A landscape with many valleys, sampled at points; each row gives a point and its height.
A ball rolls from a point to the lowest of its 2 nearest points, and stops where none of them is lower. Distance is the straight distance between rows; heights are no part of it.
z319: [ 35   6  30 -46  -9  19 -60   1  -4   7 -63 -36 -17   9 -51  18 -34 -34
 -47  19 -14 -33 -14 -25  71  16  45   3 -15   5 -25 -58  33 -13  -8  66
   8 -31 -11]  (h 5.48)
z667: [ 31  64  15 -16 -22  30  -6  42 -28  17 -22  19  18 -51  29  13  30   1
 -48  14   9 -48 -49  20  24   1  -4  12 -25  -7 -19 -14 -11 -29  10   8
  -7  -1   4]  (h 7.31)
z850: [ 15  20 -11  -4 -31 -17 -95 -26  12 -26 -36  13  -6  18   5 -53  47  18
 -20  30  11 -41  56 -21 -70  22 -21  24  -9 -49 -19  10 -13 -53  78  52
  16  39   7]  (h 5.62)
z594: [ 48   2  -1 -43 -33  31 -43  15  38  23 -34 -29 -40  28  -2  16 -39  -4
 -28  -8   1  20 -18 -13  25 -17  24   3   8 -40   3 -19  69  21  -3  75
  -9 -18  23]  (h 6.24)
z267: [-15  16 -26 -66 -23  15 -11  12  -9   7  -1 -40  -7  16 -45  31  -4 -52
 -91  12 -14 -26 -27 -17  41   2   2  15 -20  -2 -14  34  20  11 -80  14
   9 -42   4]  (h 2.90)
z731: [-43   1 -29  59   8  14  51   0  -8 -47  44  27  -6 -46  -8 -52  -2 -17
  29 -10  13  45  -1 -26 -35  30 -32 -20  17  38   7  31  -7  14  45 -91
  -4  44 -64]  (h 8.26)
z367: [ 18  65 -30   6  27 -15  57  49  64  13  23 -24   1  58 -27  27  -3  45
  36   4 -24  60   8   7 -18  11  31  13 -38  17   8   1  23  33 -46 -15
  24  -3 -25]  (h 1.22)
z177: [  7 -37 -44  15   0   0  19   1  -3 -34  20  81  10  10  48 -45  35 -16
  38  22   4 -15  51 -32 -46  20 -72 -49  19   4 -17  16  34  -3 -30 -29
  39  36 -36]  (h 6.53)
z145: [-28  31  16 -20 -20   7 -16  28 -18   9 -14 -13 -35  11 -62  22 -16 -23
 -65  -2 -12 -17 -76 -23  35 -16  13  54 -12  27  -4  27 -10   8 -54  -4
 -21 -40 -16]  (h 3.53)
z640: [ -1  34 -53 -16  25 -23  38  19  16  -6  37 -16 -20  41  -8  11  15   5
  30   3 -25  38  30  -4 -26  -6 -13   5 -36  -3  28  30  -2  48 -32 -26
  16   6   2]  (h 0.36)
z691: [  7   3 -19  -3 -66  54  20   0  30 -27 -23  18 -30  30 -32 -40  42 -33
 -19  -7  15  39 -44 -36   1 -78  28  -5   6  -3 -35  43   2  19 -47  33
 -12  -2 -21]  (h 6.41)
z260: [-43 -28   5   8  45 -14  22 -28 -11 -38  36 -52  49 -17 -19 -16  43   6
  35 -44  19  18  34   7   9 -10  38 -25   8  27  23  14 -34 -10  30 -19
  28  -7  -5]  (h 1.76)
z180: [-42  -8 -52 -34   5 -21  30 -21 -25 -19  42 -37  38 -21 -16   2   3 -57
 -63 -22  14 -20   2 -17 -20  31 -14 -24 -10 -20 -22  37  -4  14  -1 -14
   6  23 -21]  (h 1.45)
z389: [ 59   0  40  26  -1  23  20 -12 -20  48 -21  22   4  -8  60 -66  35  22
  58  41  19  39   1  38 -32 -43  31  25   4 -21 -12  29   0 -29   6 -29
 -17  16  27]  (h 2.88)
z481: [-40 -61  -8 -48  19 -38   1 -20 -12 -46  27 -47  19 -18 -30 -18  21  -3
  23 -56 -20  13  43 -41  41 -31  56 -18  39  34  28  23 -48  -6  42  -5
  23 -29  15]  (h 2.40)
z968: [-31 -38  -7  -5  20   9  -4   3   3 -42  20 -26  41  -1   0  30 -22 -19
   6 -35 -25 -15  29 -16  35  10   1 -66  33  27  -1 -67  -2 -16  23  27
  39 -29   3]  (h 4.03)
z440: [ 26   2 -22  20  44 -35   6 -65 -29 -57 -13  -2 -18 -28 -29  -6  75  -6
  15 -14  16  -8  64  19  22  25  16   4  14   2  23  41 -15  11   4   3
   3  48   3]  (h 2.73)
z416: [ 15  10   3 -17  26   0 -10  55 -39  53  15   6   5 -14   9  88 -30   7
  -3  15 -31 -45 -25  33  24  68 -33   3 -17   6   2 -29  28  26 -53 -36
   4 -51  23]  (h 4.85)
z108: [ -3  20  90  19  30 -10 -28 -21  -4  57   9 -25  37  20  17 -12 -48  59
  18 -13   8 -16   2  33 -29  -6  82  21 -31  12  24 -12 -15 -58  31  -4
 -59 -17   4]  (h 2.91)
z861: [ 16  -1 -11  32 -28  -9  23  81  39  -7   4   9 -31  19  -8  36  -2  21
  39 -17 -49  40  -1   2   1   8 -15  -4  39  22  12  -1   4  68 -62 -64
  -6 -40   3]  (h 5.72)
z491: [ 15 -29   7  -6 -24  -9 -18  18 -31  12   3  40  29  -7  56 -38  14  23
   0  19  17 -26  -5  27 -34  -2 -28   5  36 -22 -26  25 -11 -26   9 -27
 -28 -11  22]  (h 7.10)
z599: [ -7   8  85  25  23  -3  -4 -52   7  42 -10 -16   8  31  -3 -26 -24  36
  36   0  45  11  31  28  -5 -47  40  14 -17  -5  23   3 -15 -22   2  20
 -34  26  42]  (h 3.96)
z167: [ 35 -13  35 -28 -17 -21 -40 -62   5   7 -55  -6  -7  -5   7 -43 -19   2
  37  -2   5  21  32 -53   5 -44  89 -22 -11 -38 -24 -19  11 -48  82  60
 -47  62   9]  (h 2.96)
z574: [ 15 -10   1  32 -31   2  18 -16  80 -13  15  -9  -7  -8 -40  25 -16  10
 -28 -21   9  51 -38  25   4  38 -29  -5  25 -13  12  30 -36  64 -12  -1
  22  29  -9]  (h 7.58)
z132: [  2  45  25 -12  28  18 -34  61 -22  34 -25 -14  23  17  10  62 -13  14
  18   7  -3 -21  -2  13  48  17 -46   4 -18  45  19 -58  -4  13 -22 -26
  -1 -42  27]  (h 5.23)
z204: [-75 -45  13 -16  83  -3  29  38 -58  19  68 -42  54  10 -57  49  -3  14
  -9 -42 -46 -16 -12 -27 -35  23  41   9 -19  24 -16 -55  16 -61 -31 -53
 -19 -45 -43]  (h 1.79)
z563: [  1 -60  37  25  10 -45 -16 -74 -10  21 -30  18  -7  -3 -16 -34 -22  14
  25   2  25  -6  23  12 -50 -11  31  12   9  -9  -5   9  -3 -47  62  13
 -41  19   2]  (h 0.30)
z763: [ 19  26   1  30 -16  18  25  25  17  23   7  16   3  23  32 -52  63  29
  46  31  19  26  21  12 -52 -14  -9  11 -20 -10 -32  30  20 -24 -20 -26
 -13  16  -9]  (h 3.25)
z20: [ 19   4  24  21 -24  -7 -60 -18 -11 -34 -37  69  -3 -23  30   4  47  33
 -12   2  32 -41  28   0 -23  -8 -63 -12  62   7 -16  -2 -44 -27  24   3
 -10  43  38]  (h 8.81)
z499: [ 32 -14 100   6 -21  -1 -52  12  -2  51 -15 -35  40  46  26  -5 -50  56
   2  -9  -2 -24   3   6  20  13  91  17 -12   6 -20 -36  -2 -72  35  21
 -43 -48  17]  (h 1.87)
z957: [ 45   9 -19 -18 -28  14 -32   9 -38  27  16  16  32 -30  88 -34  37  29
   6  42  14 -18  11  36 -38  18 -42  43   9 -42  14  46 -13  -1  32 -18
  31  24  55]  (h 7.37)
z189: [  3   5  -4   4  34  11  35 -21  31   0   9 -24  46  -9 -20   6   7 -20
 -38  -8   9  -6 -25  47  59  34  17 -11 -12  41  -9  -8 -24 -14 -17  35
  70 -12 -18]  (h 7.43)
z57: [ -1 -37  36  51  55  -8  14 -36  -9 -32  23 -17  48 -42   4 -12  37  17
  20 -34  43  -4  31  53   8  26   6 -26  57  27   6   3 -32 -30  48 -12
  -4  18  14]  (h 2.52)
z453: [-42  14  13  -2  13   2  15  22  33   1  47 -56  24  34 -43   5 -60  38
  -9 -37  23  18 -22  -3 -36 -12  66   3  -6   9  -3  -1   3 -25  76  -9
 -27 -40 -22]  (h 2.21)
z63: [  1 -18 -40  18 -10  32  61  42  -3 -10   9  17 -44 -43   6 -35 -39 -37
  10 -12 -57  42 -51 -29  22 -14  27  -9  27   8   0 -25  48  48 -10 -26
  34 -20 -21]  (h 5.30)
z429: [ 43  14  -5 -20 -26 -16 -74  18   2 -38 -20  45  -7   8  51  38  44  40
  -6 -10   1 -29  50   0 -23   8 -68  16  38  -5  10  -8 -28   6   2   8
   6   0  43]  (h 8.41)
z606: [-50 -13   7  11  42 -19 -42 -41   0  28  39 -21  25  23 -30  13 -12  29
   3  -8  22 -30  60   5 -98  57   8  39 -39 -28  -5   0  -3 -69  46   7
 -68  -2  -4]  (h 3.14)
z181: [  5 -22 -11  22 -33  11  21 -16  43  12  28  27  25 -21  18 -14 -15 -29
 -54  14  27  -4 -43  32 -22  43 -47  12  12 -22 -28  24  -4  -4 -13  21
  19  21  -8]  (h 6.34)
z398: [-25  14  60   0  -1 -12 -15 -45  12   7 -28 -38  11   8 -19  10  -4  16
  -7 -18  46  -7  -2  -2  45 -58 -17  -8  -4  12  22   1 -43   6   3  26
 -30  10  46]  (h 5.03)
z81: [ 24  88 -12  35  -9  25  62  49  37 -10   0  27  -6  33  -9   0  30  19
  39  10  10  39   4  -3 -37 -17  19  14 -15  14 -27  -1   9   7 -20 -21
  -3  16 -29]  (h 2.30)
z431: [  9  80   9 -16 -22  16   3  69 -27 -27 -11  -5  12 -26  14  19  40  -5
 -25   1  27 -35   0   1  24  -5 -31 -21   2 -13 -27 -21 -17   4 -31 -22
 -27  -8  27]  (h 7.78)
z582: [  9   6 -44 -17 -22 -12 -12  17 -10  29  33  -1  65 -14  87 -21  11  11
  13  16  28  18   1  54 -40  34 -84  -6   7 -44  18  30 -17  26  29 -45
  45  25  39]  (h 7.35)
z512: [ 10 -42  14  16  20 -35 -28 -52   1  12  -3  16 -14   5  12 -18 -48  50
  49   3  20  14   1  28 -26 -16   0  30 -17  12  33  31  -5 -16  77  20
   7  10   6]  (h 1.20)
z592: [  0  37 -17  14 -59  61  39  51  28 -21 -26   5 -33 -18 -35 -24  45 -35
 -24 -18  -7  35 -68 -25  36 -42  -1  24  -7  19 -20  14  -5  38 -42  -1
   8   2 -34]  (h 5.87)
z837: [-24  39  68  16 -27  20   3  14   3  18 -40 -25  -1 -22 -33   5 -22   2
  27 -27  17  29   0  -7  86 -58 -28 -15  18  56  26 -39 -31  28  -7  -3
 -34   3  58]  (h 5.92)
z777: [-44   2 -13 -63  40  -8  20  18 -69 -17  37 -73  24 -12  12  -8  46 -37
  33 -16 -35   7  25 -76  25 -42  28 -45 -32  -9  32 -16 -25  -8   6 -33
 -10   9  16]  (h 4.50)
z15: [ 34  13 -52 -12  18  18  64  44  32  46  35 -18   6   5  25   8 -29 -44
   3  41 -32  43 -45  25  33  27 -22  -9 -26  14  19   1  41  30 -56   1
  57  -9 -26]  (h 3.38)
z6: [ -4   3  -6  15  18 -32  12  19  23  18  14  41 -42  43  19  49 -19  60
  49   8 -28  -7  16  18 -38  27  -2  29 -11  23  22   0   1  23  -6 -15
   3 -22  -7]  (h 3.03)
z699: [-32  -8  -1 -22  16   1  19  21 -33  25   6 -20  -7  19  -1  -4  -9 -23
  19  20 -19   5 -29  -3  53 -33  -7   7 -22  28  24  16 -10  19 -47 -10
  15 -51  -3]  (h 2.70)
z293: [-12 -41  23 -25  15 -50   2 -41 -10  -6   1 -44  13 -15  -3 -26  -6   1
  49 -21  -3   6  17 -30  75 -66  74 -18  -2  28  37 -25 -45 -24  74  22
  12  -8  13]  (h 3.13)
z449: [ -3  40  15  -1 -15   5 -33  28 -39 -34  -2  24  24 -44  42  -8  58   1
 -10  -5  41 -51  18 -14   6 -27 -56 -52  45  -5 -15   0 -37 -11   1 -13
 -36  14  42]  (h 8.29)
z946: [ 13  46  -2  -4   3  -2   1  48  11  21 -22  23 -36  73  20  42 -23  43
  63  23 -35  17   1 -15 -13 -19 -35   0 -39  16  30 -22   8  42 -45 -15
  -9 -29   4]  (h 2.22)
z826: [-18 -21  34  70  19  13 -11 -28  14 -29  25  17  28 -46 -10   4  13  18
   4 -28  44  15  28  52 -11  43 -56 -17  44  20   8  33 -45 -16  47 -58
 -63  38 -12]  (h 3.30)
z406: [-21  45  44  -3  16  40 -43  53   1  61 -28  -1   0  17 -17  36 -74 -12
  -8  33  18 -13 -53  22  51  25 -62  24 -48  59  21 -36 -11  18 -21 -19
   2 -31 -16]  (h 5.71)
z212: [-65   6 -26  28  -5  12  54   2  -7 -32  20  23 -17 -57 -21 -30 -13 -25
  -9  -2   6  10 -49 -20  -2 -26  -8   6  -5  19  24  26 -21  26  25 -51
  12  25 -45]  (h 8.10)
z399: [ 18 -40 -57   7 -19 -15   1  14  33 -32  39  37 -10  28  30   1  25   9
  22  10  -5  20  58 -18 -70  61 -69  -9  22  -8  -5  21  29  49 -54 -44
  25  19 -12]  (h 6.26)
z26: [-49  11   7  -9  48  14  40  18 -57  32  46 -39  12  15 -35  39   9   3
  -5 -13 -36   7   2 -37 -29  17  58   5 -44  -7 -35 -31  27 -36 -47 -39
 -58 -29 -21]  (h 1.78)
z162: [ 17 -25  40 -20 -21 -38  -2 -43  -1 -38 -35 -17  -8 -24   4 -46  15  -6
  52 -13 -22  28  28 -63  45 -81  89 -37  16  12 -10 -39 -32 -33  84  27
 -25  31  -2]  (h 3.83)
z788: [ 58  -8   6 -17 -20  12 -16 -19  10 -14 -34 -15 -19  18  11 -14  22  -8
 -22   7 -15  27  41   3  29 -46  36 -12  12 -47   2   0  23   7 -26  63
 -11   7  38]  (h 6.54)
z955: [ 41  57   7  -5   4  21  10  45  33  12  -5  -7   9   3   0   3   6   0
 -21  34 -17   8 -49  26  54  22   7  18 -25  42  -9 -17  -6 -14  -8  17
  74 -31 -30]  (h 7.70)
z527: [-43   2 -26   7  29  -8  46 -35   9  14  25 -40 -30  19 -71  35 -20 -15
 -52 -14  10  11   3   0 -21  51  32  17 -18 -34 -26  29  31  15 -48  11
 -44  28 -10]  (h 1.47)
z791: [  7 -55  -6   3  -2  -8  31  -9 -20  12  -3  15 -29 -40  -1 -19 -19 -16
  40  11 -27  12 -52  13  49 -44   0  20  31  23  37  29  -6  31 -19 -27
  24 -13   6]  (h 2.15)
z505: [-10 -35 -48  12  26 -17  33 -15   3 -32  36  56  12   4  32 -18 -15  -5
  33  12  -6 -19   9  -7 -18  33 -43 -29  12  27  23 -10  17  14   1  -1
  79  29 -44]  (h 6.78)
z654: [ 39  -4   6 -39 -40   6 -65 -12  17 -12 -66  15 -19   2  -3  39 -41 -15
 -51  -1  -5 -29 -24 -31  35 -14   7  -8  12 -28 -25 -62  31 -13  42  94
  -2 -18  12]  (h 5.89)
z692: [ 41  -6   0 -11 -16  17 -11  51 -25  14  -7  34 -10 -24  38  34 -39 -10
 -15  18 -21 -36 -54  12  35  27 -41   2  11  10   9 -22  33  15 -30 -24
   9 -26   2]  (h 4.59)
z379: [  7   6  10  51  43 -33 -14 -79 -16 -53 -20  -3 -13 -38 -50 -21  44 -13
  26 -21  35  -3  74  -8  -5  10  31 -13  14   5 -26  25  -3 -40  58 -10
 -43  36 -28]  (h 1.74)
z183: [ 57  47 -23 -50 -37   8 -14  33 -15 -14 -26  46 -43   1  19  28  18   4
 -42  10 -20 -32 -18 -28 -25   8  32  38 -17 -54 -48  -5  53 -14   0   3
 -27 -23  -7]  (h 5.22)
z95: [-29 -16 -11  41  35  -3  68 -38  43   7  39 -22  13 -30 -25  -1 -23 -24
  -2  -5 -13  43 -44  42  55  36  -7  -6  -4  34  33  11 -42  35 -27  -7
  69  18 -22]  (h 7.17)
z798: [-12 -61 -23  -3 -23   3  -1 -38  10  -3  -3  31   1  21  36 -22 -17 -27
 -19  20  21 -19   9   3 -30   0 -52 -42  27 -32 -28  11  27   5 -21  22
   4  18   1]  (h 6.03)
z540: [ 20 -33   4  31  21  42  33  -1  16  29 -28   7 -36 -13  -2  10 -57 -32
  11  23 -25  26 -31  22  51   3   5 -30   2  18   1 -27  70  16 -27  41
  48 -10  -8]  (h 4.05)
z884: [-33  15 -24 -23 -20 -16 -18  32 -35  50  39   3  53  10  77 -22 -16  16
  11  14  35 -13 -32  30 -57  -6 -76  -1 -31  -8  27  14 -31   7  37 -33
   4  -5  23]  (h 7.12)
z275: [-11  56   3 -33 -34  -3  -6  36 -27 -28 -26  40 -49 -12 -36  24   9 -16
 -46  -3 -33 -49 -38 -47  10 -24  29  39 -14 -13 -23   5   8 -10 -16   2
 -49 -32 -23]  (h 4.45)
z513: [ 12  38  25   4 -25  32 -10  35  11   4 -26 -34  13 -17  12   6  11 -31
   7 -20  15  37   0 -11  68 -38 -42 -49  22  11  10 -38  -2  40 -31  -3
   4   0  52]  (h 6.42)
z316: [ 53  16  84  34  -7  30  -9  18  11  34 -35  -4  40  -1  53 -44  17  42
  34  16  27  22   5  42  18 -43  58   4   8  -2 -25 -17  -9 -56  -1   7
 -18   4  44]  (h 2.03)
z116: [-38 -10 -50 -24  46 -32  16 -48 -30 -20  17 -27 -20 -10 -47  19  -7 -25
 -21   9  -2 -15   3 -15 -13  29  18  24 -12 -21   2  45   4  14   8  -2
 -11  18 -20]  (h 0.77)
z682: [  1 -30 -38  22  10  -4  64 -13  21 -20  41  23  21 -36  27 -19 -26 -26
  14   4 -26  11 -37  22  41  17 -13 -18  35  19  37   7  -6  35   6  -8
  97  22 -33]  (h 6.98)
z549: [ -7  22 -30 -15  31  14  47  49 -10  58  31 -50   7  31   1 -21 -25 -33
  47  16 -31  64 -24  18  45 -16   3 -10 -39  24  38 -12  35  37 -47 -38
  59 -34  -6]  (h 3.15)
z650: [ 60 -44  -3 -10 -20 -42 -66 -65  -4 -11 -55  14 -42 -20   1 -32   7   9
  20   1  -5 -12  64 -23 -34 -15  68  14  11 -58 -20  -7  36 -29  87  38
 -26  32   3]  (h 2.06)
z972: [-74  24  18  -1 -14  15  27  39   6  10  18 -66   4  -5 -65  -9 -80   8
  -4 -17  -6  41 -45 -46  10 -49  70  16  14  12   2  -6  18  -6  37 -22
 -53 -47 -21]  (h 1.66)
z163: [-39  30  13 -20  -4  -6 -31  19   1  30   4 -19  42  47  53  -2  20  29
  23  12  51  -8  11  15 -25 -20 -63  -9 -38  -6  26 -11 -48  -7   9   6
  15  15  48]  (h 6.57)
z220: [ 22   3 -18   8 -41  25  51  66  -5 -19  22   9  -7 -32  21  -4  -3   9
  44 -12 -41  46 -40  -3  -4 -13  18 -12  53  16 -21  11  30  57 -22 -59
   4 -25  -4]  (h 5.47)
z544: [ 20 -12   1  43 -18  40  48  -7  -6   3 -31 102 -45 -19  10 -27   8 -17
  16   7  10  15 -66  19  -9 -57   7  37  -7  29   1   6 -12  -6 -30   6
 -11  33 -33]  (h 7.52)
z722: [-53  41  29  -3  18  17  23  22 -33  12  24 -69  20  12 -45   6 -29 -18
 -24 -14 -31   8 -27 -49  31 -10  79   5 -25  16 -22 -36  11 -26   1 -24
 -33 -48 -14]  (h 0.96)
z780: [ -7  -4 -13  51  18 -20  14  20  62 -42  17  39  -3  44 -15  43   6  44
  25 -30 -15  15  41  10 -45  57 -17 -13  19  41  12  -4 -14  27 -21 -35
  19 -13 -22]  (h 3.67)
z841: [-27  -3  20  -7  26  12  -1  23 -19   1  16 -49  32  16  -7  44 -15  16
 -16 -24  -4  -5  24   1   0  10   2 -40  12  11 -19 -41   3  -8 -19  10
 -15 -49  10]  (h 3.44)
z561: [ 25  26 -22   1 -12 -24 -97 -42  23 -34 -40   6 -35   8 -29 -26  60  29
   9  12  42  -3  67 -31 -47  10 -35  31 -15 -39  14  50  -2 -12  74  -1
 -11  25  10]  (h 4.64)
z171: [-47 -12  -2  20  54  -3  20 -45   1  43  47 -39  16  17 -58   9  -6   2
 -37 -13  37 -21  16  28 -65  65  -7  33 -29 -20 -14  43  15 -27  -4   0
 -51  29 -13]  (h 2.16)
z432: [-27 -40 -32 -18   9  -3   1  -1   8 -46   6   8  -9  -9  15   9 -30 -28
  25  -8 -49   0  14 -37  55 -17 -13 -54  30  56  28 -38  20  23  -3  21
  70 -18 -16]  (h 4.56)
z729: [ 19 -10 -33  15  -7 -17  17  43  -7   0  21  15  20  22   8  41  30  14
  23 -14 -26   8  37   1 -35  32 -59 -24  37   6  -3  17 -12  53 -85 -79
  -7  -7  26]  (h 6.00)
z965: [-34 -15 -50 -18  -2  -8  52   6 -18 -31   6  11 -42 -10 -15 -10 -32 -30
  10  -6 -55   9 -35 -65  25 -30  10  -4  -3  12  38 -16  27  39  -9  -2
  39  -7 -45]  (h 5.04)
z224: [ 41  31 -29   5   6  37  35  41  27   3 -16   0 -35  -9  17  14 -19 -44
 -28  15 -36  48 -32   5  49 -10  -3 -17 -38   6   5 -31  67  32 -21  42
  58  11 -17]  (h 3.73)
z387: [ 22 -20 -18  -6 -17  20  -4 -31  21 -43 -42  34 -29  17 -15 -61  72 -36
   5   0   6  27   1 -21  12 -75  32 -12   5 -11 -12  27  -5   6 -14  41
   8  45 -46]  (h 6.82)
z131: [-22 -18 -20  24 -53  26  53  -9  -2 -19 -15  81 -42 -50  -9 -29 -19 -47
 -16  -1  -6   5 -87 -11   2 -19 -41   4  17  19   8   3  -6  37 -27 -13
  15  45 -49]  (h 7.85)
z609: [ 40  55 -49 -55 -15  -1 -23   9  13 -17  -5   2 -26  29  22  15  18  14
 -32  11 -28 -16  23 -26 -70  16  33  36 -31 -67 -22  -6  43   3  22  40
  15  -9 -11]  (h 5.67)
z357: [-59   6  12 -30  70 -18  22  -6 -66 -14  17 -59  36 -13 -22  27  38 -33
   4 -26 -28 -14  17 -39  31 -11  27 -26 -58  17  24 -42 -35 -33 -24  -3
  15  16  -2]  (h 3.68)
z875: [ -6 -26  51 -35  -9 -23 -33 -35 -43  88  -6  16 -30  44  28  11 -60  33
  30  30 -11 -38  36   5 -65 -14 -12  40 -35 -42  23 -16  28 -27 -19  20
 -65 -18  55]  (h 2.46)
z658: [ 35  20  20 -24   9   7 -34   7  16   1 -40 -45 -23  34 -57  42   2  -1
 -29   0 -35  -5  -1  -1  67   6  40  35  -7   8 -13 -13  26  21 -59  44
  12 -34   8]  (h 5.09)
z757: [  8  14 -19 -19 -12   4  13  -1 -61  -9   5  33  18 -64  45 -12  23 -24
 -42  14  10 -53 -25  21  42   4 -15  -9  -8  -5  -1   3  -9 -41  11   3
  37  21   2]  (h 6.90)
z375: [-35 -12  -5 -19  39 -28 -40 -37 -34 -31  11 -21   7  16 -16  14  42   3
  37 -17  40 -24  78 -39 -25   4 -29 -28   4  14  19  19 -34  -6  50 -11
 -22  15  22]  (h 4.46)
z945: [ 37  10  85  14 -52  15 -57  52   6  31 -39  16  23  31  52 -17 -11  58
  17  11   3 -11   3   3 -13 -38  42   3   5   5 -20 -43 -14 -58  26  -6
 -53 -50  51]  (h 0.22)
z893: [-51 -26  12 -38  61  10  15  17 -72  -8  43 -64  57 -17 -43  38  14 -29
 -32 -30 -31 -43 -18 -53  25  30  38 -20 -48  18   1 -70  -1 -54 -14 -16
  12 -34 -32]  (h 2.62)
z25: [  1  49 -20 -13 -36  19  41  45 -29 -22 -24  37 -62 -55 -31  -8  13 -25
 -20  -6 -48  -8 -70 -39  35 -31  34  47  -2  25   2  17   0  26 -16 -23
   3 -29 -37]  (h 5.21)
z661: [ 23   2  -9   3 -10  20  40 -32 -24  -3 -39  56 -45 -18   3 -83  52 -27
  25   4   5  21 -50  -7  -3 -79  43  23 -25   1   0  11 -11 -28   1  15
   0  50 -48]  (h 7.20)
z958: [-30  -8  12  14   6  12  17   5  12 -12  30 -38  29  52 -15 -11   1  22
  -7 -20  16  21   0 -11 -18   1  43  -8   1  -8 -35  12 -10  -3  -6  -5
 -17 -23 -21]  (h 2.82)
z201: [-23 -49  39 -23  -1 -21 -61 -49 -25  56 -14  -1  16  34  38  -1 -22  14
  -7  37 -12 -58  54   0 -33   6  -4   0 -40 -60  -9 -45  -8 -65 -12  51
 -46 -17  57]  (h 3.90)
z157: [ 23  -8 -12 -24  15 -39 -56 -54 -12 -53 -23  20 -24   2   3  -1  54  14
  17  -6  15 -16  95 -27  -6  -7   3  -9  10 -17  -3  16 -14   4  39  26
  -1  25  20]  (h 3.69)
z21: [ 12 -11   1   4  13  25  -5  22  -2  16 -23  16 -20 -10  36  50 -57 -14
  18  28 -10  11 -18   3  28  14 -40 -47  14  -5  -5 -59  64  20   2  15
  12  -7  21]  (h 4.30)
z984: [ -21   11  -58  -75  -28    5   17   25  -17   -2   24  -26   28   11
   -7   11   10  -65 -100    7   -2  -32  -41  -10   13   20  -30   -6
  -28  -43  -14   46    3   11  -38   24   23   16  -15]  (h 2.25)
z421: [ 16  11  12  60  23  -9  -8 -14  11 -44  -8  33  -8 -37 -19 -40  29  30
  13 -17  34  -3  21  21 -33   6  -2  12  18  26 -10  35 -21 -23  76 -25
 -41  25 -34]  (h 2.77)
z304: [  0 -47  20 -15  -2 -30 -19 -65 -25  51 -42  15 -42   8   7   3 -65   9
  -6   9  26 -39  10  -7 -28 -29   6   9 -20 -20  13 -13  18 -16  26  45
 -54  -3  13]  (h 1.38)
z185: [  3  51 -38 -20  -7 -15 -42   6  15 -27  -3  23  -1  10  33   8  31  23
 -28  23  -4 -36  48  -9 -83  39 -18  30 -25 -31 -14  -7  -7 -18  35  35
  29   5  14]  (h 6.21)
z919: [  5 -55   5   8 -27  -6 -54 -44  12  19   4  11   4  20  31 -44   7  -1
 -37  46  -9 -43  65   9 -54  22  16  28  -7 -67 -46 -24  13 -59  -8  59
 -11  -6  44]  (h 5.01)
z309: [ -32   12   33   14  -25   27  -23   34   18   51   -5  -17   11   -4
  -44   18  -74  -32  -67   14    0    1 -102   26   54   23  -55    9
  -26   36   12    1  -32   39  -58  -37  -14  -15  -27]  (h 6.17)
z541: [ 35 -19  14  30   9 -10   2   2  43  -8 -21 -12 -30   3 -21  40   3   9
 -13  -9 -20   2   8  37  48  15  14   7  30  15   3  -5   1  35 -47  36
  17 -14  15]  (h 4.63)
z384: [ 15 -44  12  56 -18  -1  14   4  63 -23   1  20  -5  32  -7  45  -5  47
  13 -31  -4  26  32  29  -6  31  -6 -36  71  33  -8 -24   9  30 -31   2
   4 -11   6]  (h 4.16)
z493: [-30  43  12 -20   5 -19 -63   8   7 -16  -2 -23  38  32   8  11  59  24
  17 -14  50 -32  72  -6 -41  11 -62 -24  -9 -11   9   0 -45 -17  26  -8
 -28  11  46]  (h 5.49)
z144: [-25 -14 -10  23 -37  20  14   6  33  28   9  10   8  -5 -11  25 -53 -19
 -53   3  20  -9 -78  25  16  27 -41  -7  15   9  -9  16 -15  12 -28 -10
 -20 -18 -31]  (h 6.51)
z793: [ -4 -64  -5  20  41 -41  40 -40   1  30  17  16 -13 -20  18   1 -60   7
  54   8 -16  26 -24  45   7  -3  15  20  14  24  49  25   1  17  29  -7
  27   1  -6]  (h 1.77)
z383: [-17 -38 -16  31  -1 -15  49 -67  57  -5  16 -10 -17 -28 -51  11 -46 -25
 -34 -14   9   5 -50  49  18  35  -1   4  14   5   8  31 -15  29   3  31
  34  31 -30]  (h 7.38)
z833: [ 42 -53   0  48  -4 -21 -66 -88   3  -6 -36  56 -36 -29 -23 -38  17  15
  27  18  24  -8  54  11 -58   8  10  14  42 -19 -27   3  29 -46  78  23
 -14  27 -23]  (h 1.26)
z686: [ 41  -8  -8 -29  -7  -1  -6   7 -19  -8  10  -4  10   1  35 -24  37   3
  -7  13 -13  -6  28  14 -14   8  28  10  22 -52 -19  28  24  -6 -18  11
   8 -15  26]  (h 6.83)
z879: [ 29  12 -19 -22 -19 -25 -48 -11  32 -13   8   4 -10  27  -2  36  29  23
 -23 -11  12  -7  30  11 -18  32 -42  30  23 -26  16  42 -34  43  -5  -5
  -3   6  36]  (h 8.03)
z277: [  3 -11 -14  16   7   3  12 -35 -20  -9  17  23  25 -58  42  -4 -23 -10
 -47  -5  24 -20 -35  49   0  30 -20  -2  14 -27  -2  18  -6 -15  43  11
  32  33  -2]  (h 6.60)
z870: [-13 -36   0  10  -2  16 -25 -43  11 -11  -4  13  26  -6  14 -51  24 -27
 -37  15  37 -24  44   4 -44  25 -20 -24  16 -62 -44   5  19 -46  36  40
 -12  22  14]  (h 5.63)
z907: [ 20  19 -26   3 -25   5   8  29   8  23  -7  11 -12  30  21   7  -6  10
  46  19  -5  46 -26  33  -6 -32 -33   7 -11   2  36  21  -4  53 -21 -26
  22   9   0]  (h 1.23)
z240: [  0  20 -17  17  -9 -11  -7  -6  59  -9  16 -39   3   1 -33  37  23   0
 -29 -15  47  18  28  37 -20  60 -27   8  24 -35 -18  49 -19  50 -13 -28
  -5  25   8]  (h 7.80)

For each start below, name the point where the ball stops.
z957: z640
z879: z722
z189: z722
z220: z722
z132: z563

Call two points neighbours if one is among the 2 nearest of the other. Go from one point of each pair to the other, from neighbour to neighbour, staying as low as possible. Name the highest point that can't be avoided.
z116 / z640: z957
z260 / z563: z162
z945 / z640: z763
z116 / z563: z606
z260 / z379: z826
